Points on a hilly landscape, in no order, each with its height.
From any point a ball rolls to the lowest of the 2 points nearest to it. It stops when none of these is lower. Distance is the straight distance between rows; heights are no part of it.
mak: [117 135 126 123 135 135 136 152 130 149 104  98 136 109 133  79 153  74
 143 168  82]  height 587
ziran: [ 98  82 168 102 188  95 110 173 159 166  75 129 124 129 174 131 163 124
  75  75 137]  height 617
zefa: [ 91  70 127 133 108 148 135 113 158 154 134 146 122 108 119 119 156 150
 119 139 107]  height 679
nuved: [159 105  70 131 116 123 117 132 125  81 127 133 147 139 112 141 124 128
 154 164 164]  height 633
nonu: [135 140 173  92 162 118  99 173 152 182  87 129 130 143 144  72 138 110
  82  53 119]  height 556
gafu: [116 194 140 139 119 145 155 110 108 161 185 166 145 131  73 158 111  77
 141 137 149]  height 458
regud: [ 86 133 148 158 135 120 177 133 136  71 121 143 128  78 193 165 144 174
 137 130 166]  height 516
Bovav: [171 108 119 134 118 166 134 132 126  67 157 101 155 147 124 212 124 163
 138 132 134]  height 532
ris: [152 114 139 125  89  86 126  99 174 129 142  77 104 109 117 139 155 141
 129 190 118]  height 396
selel: [129 141 154 171 101  96 132 109 140  85 112 112 163 129 181 124 135 154
 170 154 129]  height 607
zas: [121 126 107 144 108 106 128 131 137 127 142  94 123 118 110  56 118 115
 141 128 152]  height 225
tabif: [136  99 136 104 149  89 129  93 138 160 171 172 125 126  47 216 122  97
 103 137 118]  height 503
lim: [118 101 115 122 127 159 122 118 101 172 139 136 134 155 107  86 129 121
 160 140 109]  height 504
rud: [151 174 135 148  84 107  91 159 106 118 133 120 131 170 136  87  98 140
 166 152 157]  height 98
nopap: [ 79  84 114 129 112 109 107 107 109  86  95  79 123 109 180 175 149 178
 147 125 131]  height 270
zef: [108 134 122 118 135 163 169 105 142 120 128 138 127  80 147 132 147 119
 111 163 155]  height 544
mez: [146 175 157  84 101 127 138 111 133 143 170 117 101 135 128  79  91 119
 130 153 174]  height 361
pizi: [ 90 138 162 147 139 102 172 108  97  63  80 115 139 102 201 153 133 174
 151 106 142]  height 459
pitez: [137 122 119 113  93 130  90 107 158 203 207 115 102 119  79 133 114 115
  98 138 103]  height 623
Luf: [109 118 107 180 241 159 141 164 106 170 120 164 113 126 121 153 118 102
 115  29  72]  height 583
Geli: [197 116 159 129 111 138 141 117 197  80 172  57 140 121 118 207 125 175
 138  97  90]  height 760
gopof: [130 160 155  98 107  95 142 104 106 142 159 151 124 130  19 218 113  99
 130 155 117]  height 536
vifi: [110 104 118 124  90 139 118  96 181 192 173 115 122 109 112  99 131 118
 112 154 115]  height 649
zalu: [185 146 132 128  90 133 115 110 145 100 141 136  97 139 132 177 129 139
 119 191 144]  height 519
Guv: [ 90  98 121  93 205 140 156 156  91 151 101 136 110 106 137  83 133 112
 112 105 149]  height 397
dil: [150 164  93 153 166 159 110 102 158 200 168 144 162 141 155 110  92 122
 131  92 104]  height 254
semus: [109 148 110 145 146 151 130 146 163 150 129 147 133  90 114  87 124  81
 124 176  94]  height 616
fada: [134 115 105 146 125 161 161 135 114  79 153 103 138 115 134 238 150 162
 123 109 171]  height 567
gaki: [161 134 151 115  79 124 106 113 143 116 107 163 129 155 168  94 126 141
 139 180 129]  height 610
Galob: [125 141 151 156  92 126 161 123 168  96 136 138 155 103 176 166 148 158
 144 161 171]  height 566
Vovuz: [156 135 110 145 115 171 141 131 128  59 103 126 142 145 132 158 119 171
 144 116 126]  height 488
Riliz: [111  98 156 106 145  73 131 143 129 139  48 111 116 114 175 115 171 129
  92  97 107]  height 663
Kele: [184 158 139 127  98  85 124  98 155  64 125  62 120 137 155 128  71 163
 139 106 122]  height 627
sop: [157 143 120 110 103 146  91 123 144  63 107 138 128 125 162 148 128 147
 147 191 118]  height 565
Dagem: [ 73 110 104 107 154 152 172 133  93 128 106 147 123 104  92 101 151 126
 100  85 133]  height 455
Fepig: [105  98 104 162 103 151 153 168  93  92  93 104 138 122 144 178 162 156
 159 137 125]  height 615
Dokun: [151 179 152 138 127 126  96 161 112 183 136 150 121 144 120  42  78 104
  92 105 128]  height 360
bagi: [143 155 122  89 203 136 134 136 122 172 114 128 110 117 132  81 116  79
 100  84 100]  height 174
vitu: [139 119 141 112 120 166 129  81 132 200 193 117 124 166  87 148 153 118
 148 143 126]  height 410
Vidib: [217 155 117 118 124 118 162 118 133  85 147 103 114 153  60 201 129 139
 104 153 159]  height 570
ridom: [178 122 126 132 127 152 168 108 168  69 142  46 160 115 116 169  86 168
 139  99 105]  height 735
sidis: [141 169 157 120 111 127 122 141 104 144 144 146 127 151 144  49  88 130
 131 133 161]  height 247
pino: [ 96 100 115 124 164 142 129 168 162 142 127 165 123  81 153 102 121 104
 112 138 101]  height 648
Fef: [162 128 126 136  68 116 110 135 167  83 158 100  91 150  76 135 118 162
 132 148 118]  height 364
zetef: [ 87  75 116 118 185 181 116 130 113 174 143 151 117 142 164 140 111 144
 139 112  90]  height 720
veti: [170 170 101 155 164 163 122  88 127 217 137 124 114 144 149  91  89  94
  98 120  88]  height 93
siper: [153 170  95 111  95 133 159 122 108  81 109 107 117 123  98 136 111 116
 112 144 150]  height 346
Retug: [173 125 113 130  99 126 117 135 128  41  98 132 137 139 141 110  94 175
 143 107 151]  height 531
Fera: [ 84 163 122 154 100 154 104 130 134 178 152 164 167 143 115 106 117 102
 116  89 126]  height 411
voke: [156 129 130 140 169 162 143  64 112 211 182 145 125 173  85 173 104  97
 147 140 115]  height 337
vebal: [112 139 112 162 146 174 130 120 145 188 162 175 164 132 148 128 114  96
 135 107 136]  height 349
Lurob: [116 129  83 123 146 141 123 114  78  71 134 160 143 148 109 161 129 110
 152 158 175]  height 613
bof: [ 96 118 100 123 105 136 127  93 128 160 160 183 136 124  78 203 133 114
 101 132 135]  height 538
fino: [122 122 110 112 144 100 121 159 107  78  69 104 139 121  99  92 146 104
 126 117 148]  height 235
Poziz: [ 82 110 109 165 202 159 134 177 116 162 127 178 116 102 148 161 132 107
  71  76  84]  height 609
bafof: [130  90 116 133 149  87 103 133 107  64  64  93 139 130 206 153 144 160
 138 113 124]  height 370
Kifi: [ 82  97 138 113 153 132  87 172 113 171 110 125 148 148 137  69 172 126
 158  95 116]  height 535
Nago: [ 75 131 160 150 124 108 120 172 152 118  91 126 142  95 155  92 175 135
 126 100  80]  height 690
kura: [ 84  63 125 142 154 116 116 157 104 175  90 155 135 135 171  86 158 148
 118  98 130]  height 486
Pudod: [102 123 160 109 152 136 168  96 130 154 101 143 115  99 174  86 139 138
 119 133 147]  height 606
tusu: [ 67 102 100 146 169 156 145 139  79 167 130 172 161 126 116 128 138 108
 121  95 139]  height 493
tekom: [112 142 156 108 111 146  89 124 120 151  97 188 129 137 168 110 137 123
 120 154 113]  height 650
mus: [101 138 162 165 130  70 106 161 133  93  51 112 158 132 169 101 180 142
 135  85 110]  height 667
lor: [128 113 140 165 188 155 138 133 142 189 124 148 134 113 160  73 127 111
 136  89  87]  height 508
Fezo: [117 135  95 176 198 174 153 133 142 159 143 150 128 128 138 106 119 123
 120  37  92]  height 557
nozop: [ 71  94 109 103 127 151 130 129 134 130 167 116 109  96 169 204 159 156
 112 161 161]  height 428
zon: [167 174 107 130 110 115 148 126 121  58  68  76 125 119 129 103 104 122
 122 131 102]  height 251
fote: [162 107 112 138 130 126 159  99 143  66  86  47 159 130 160 161 105 188
 143  79 132]  height 704
kese: [140 172 185  61 111 133 153  98 136 147 190 110  85 124 120 130 136 139
 133 163 164]  height 454
Motak: [165 165 104 126 106 114 109 141  76 109  94 156 114 167 100  85  97  88
 126 142 136]  height 230
Ruvid: [105 132 129 106 125 154 140 156  85  72  94 126 107 109 109 109 147 113
 146 134 118]  height 314
vad: [120 109 148 116 129 124 123 142 100 157  89  96 146 159 121  47 134 128
 161 123 111]  height 545
zaded: [125 121 124 146  71 114 137 124 156  86 126  95 128 127 101 114 127 146
 152 130 125]  height 309
rebot: [100 194 125 150 103 122 114 146 140 187 123 142 161 121 145  67 141 116
 115  98 109]  height 457
rerop: [199 164 169 109 124 115 153 126 155  74 171 101  91 133  75 167 155 140
 130 151 150]  height 533
kazuf: [137 167 146 127  89 114  93 130 114 165 202 105  83 129  60 123  77  94
 127 152 155]  height 563
Pamag: [193 127 123 120 134 111 142 113 107 101 149 151 127 148  57 213 155 122
 143 173 148]  height 601
nir: [ 99 107  76 136 117 152 131 140  83  80 129 140 129 132 141 208 145 133
 135 136 155]  height 593
rom: [ 86  89 109 129 131 176 153 118  87 167 145 167 141 141 129 151 159 129
 146 131 183]  height 534
Nul: [ 72  95 122 107 146 151 120 106  92 139 166 197 124 107 106 214 118 105
 119 131 127]  height 568
dos: [ 91 124 151 109 145 146 145 138  87  77  71 110 118 116 165 130 146 163
 144 110 122]  height 387
lumim: [161 175 168  96 109 128 124 105 128 141 213  99  72 128  63 149 114 102
 106 161 162]  height 526
tef: [ 86  82 105 121 101 127  99 114 123 116 123 125 132 116 190 167 145 159
 119 168 153]  height 358
kul: [147 145 106 127 120 114  90 125 133 189 206 126  81 111  68 121  42  88
 104 121 106]  height 594
povur: [114 134 152 110 110  95 155 107 120 111  84 135 125 127 156  75 125 155
 123 109 147]  height 654
vuzu: [150  99 125 115 200 133 144 162 113 154  96 136 116 125 123  69 137  71
  89 114 141]  height 305
kivu: [119 142 188  92 127  62 137 140 112 112  60 119 141 148 146  64 148 150
 111  68 145]  height 686
gima: [126 167 115 107 126 130 129 143  72 142 109 175 155 152 100 115 111  81
 134 128 124]  height 299
Zuzo: [118 110 127 101 128 154 150  96 136 134 158 117 114 103 119 181 181 137
 116 183 154]  height 489
makot: [175  98 118 133  87 124 102 127 156 114 181 129 119 160  57 157 153 140
 133 166 135]  height 412
gafub: [166 165 166 126 103  88 155  75 151  66 123  90 136 122 182 166 102 160
 147 116 157]  height 585
ruzap: [146 118 166 139 149  79 163  66 121  57 113 109 132 117 202 177 102 162
 154 103 126]  height 530
zoz: [135 124 104 163 119 155 135 126  95  83  58  76 148 127 140 146 163 148
 167 139  88]  height 637
rad: [156 103 138 103 113 107 119 114 139 154 182 179 105 159  38 183 149 132
  99 155 130]  height 463
sef: [135 124  77 105 114 117 135 105 158  75 129 117 132 117 145 151 128 154
 123 153 194]  height 657
Mazo: [117 147 110 111 182 137 119 137  88 158 110 173 134 136 101 109 111  79
 102  91  92]  height 271
lesu: [130 141  90 144  89 149  99 155 141  64 105 170 154 139 132 147 125 138
 118 120 105]  height 447
vot: [120 119  89 136 121 105 102 144 146 144 156 156 126 125  96  65  77  87
 129 140 148]  height 308
Korak: [ 68  70 120 132 144 133 127 175 168 128 147 154 108  76 171 107 128 152
 119 136 148]  height 684
Tevol: [111 105 143 114 107 145 139 118 107 162 168 107 120 157  66 118 142 124
 178 163 141]  height 464
Pav: [170 165 111 165 143 161 130  77 137 225 180 116 122 151 109 142  94  92
 128 145  98]  height 249
mober: [101  89 103 131 122 128  92 126 115 143  99 140 142 144 178 107 157 142
 114 126 160]  height 429
lat: [115 168 148 123 145  98  97 151 157 184  98 109 158 124 172  96 145  99
  86  80 117]  height 509
vud: [165 137 107 131 145  89 124 149 114  51  53  91 147 119 152  86 123 129
 119 113 133]  height 90
Mido: [120 178 155 127 106 108 137  95  85 187 185 149 115 125  35 184  76  81
 126 135 128]  height 501
kiru: [180 144 140 119  71 104 112 113 158 142 159 113  90 119  90 136 131 122
  98 205 136]  height 462
Lunit: [130 101  98 129 109 117  78 178 133  74 107 180 112 129 125 118 120 113
 134 153 100]  height 408
tevu: [115  88  83 121 142 102  98 167 136 113 143 170 145 122  98  90 118  96
 133 117 118]  height 362
Pime: [177 122 126 143 121  84 149 114 134  63  85  47 156 138 148  94  66 167
 154  94 120]  height 665
dadun: [185 167 105 173  98 135 107 146 117  97 114  85 147 156 116 102  86 128
 165 156 126]  height 218
Meno: [140 172 124 120 108 136 140 128 116 108 169 126 131 120  85 144 128 108
 147 161 152]  height 405
bute: [128 134 200  92 135  57 120 140 135 156  42 101 115 158 144  95 155 114
  88  90 133]  height 702
Balit: [111 112 163 169 105  65 114 134 145 122  81 131 161 142 181  92 159 149
 166 117 131]  height 641
bur: [ 67  60 103 130 145 175 117 132 135 174 159 164 110 118 115 145 133 116
 136 148  80]  height 703
Tona: [175 119 177 115 110  93 143 120 178 101 173  79  89 127 104 154 175 176
 150 174 136]  height 470
tanak: [150 156 147 173 163 138 124 165 150 194 143 134 115 152 131  45 105 104
 116  87  98]  height 438
Vetum: [ 98 122 159 112 145 184  97 117 126 186 128 160 145 138 178 118 129 145
 114 123  75]  height 688
dede: [ 62  91 145 132 126 114 123 162 150 126 116 126 127  91 196 108 160 171
 148 134 104]  height 717

Call two points neighbours if one is among the 2 nearest of the other. Go from one point of each pair to the other, from neighbour to neighbour, staying as low as possible. Name the highest point that can't be avoided.
bagi and rud: gima
vud and veti: rom
vud and sidis: zon

For each start below, name the point where the ball stops.
bur: sidis
mus: vud
Nul: zas
semus: veti
Pime: vud
zetef: ris
kivu: nopap
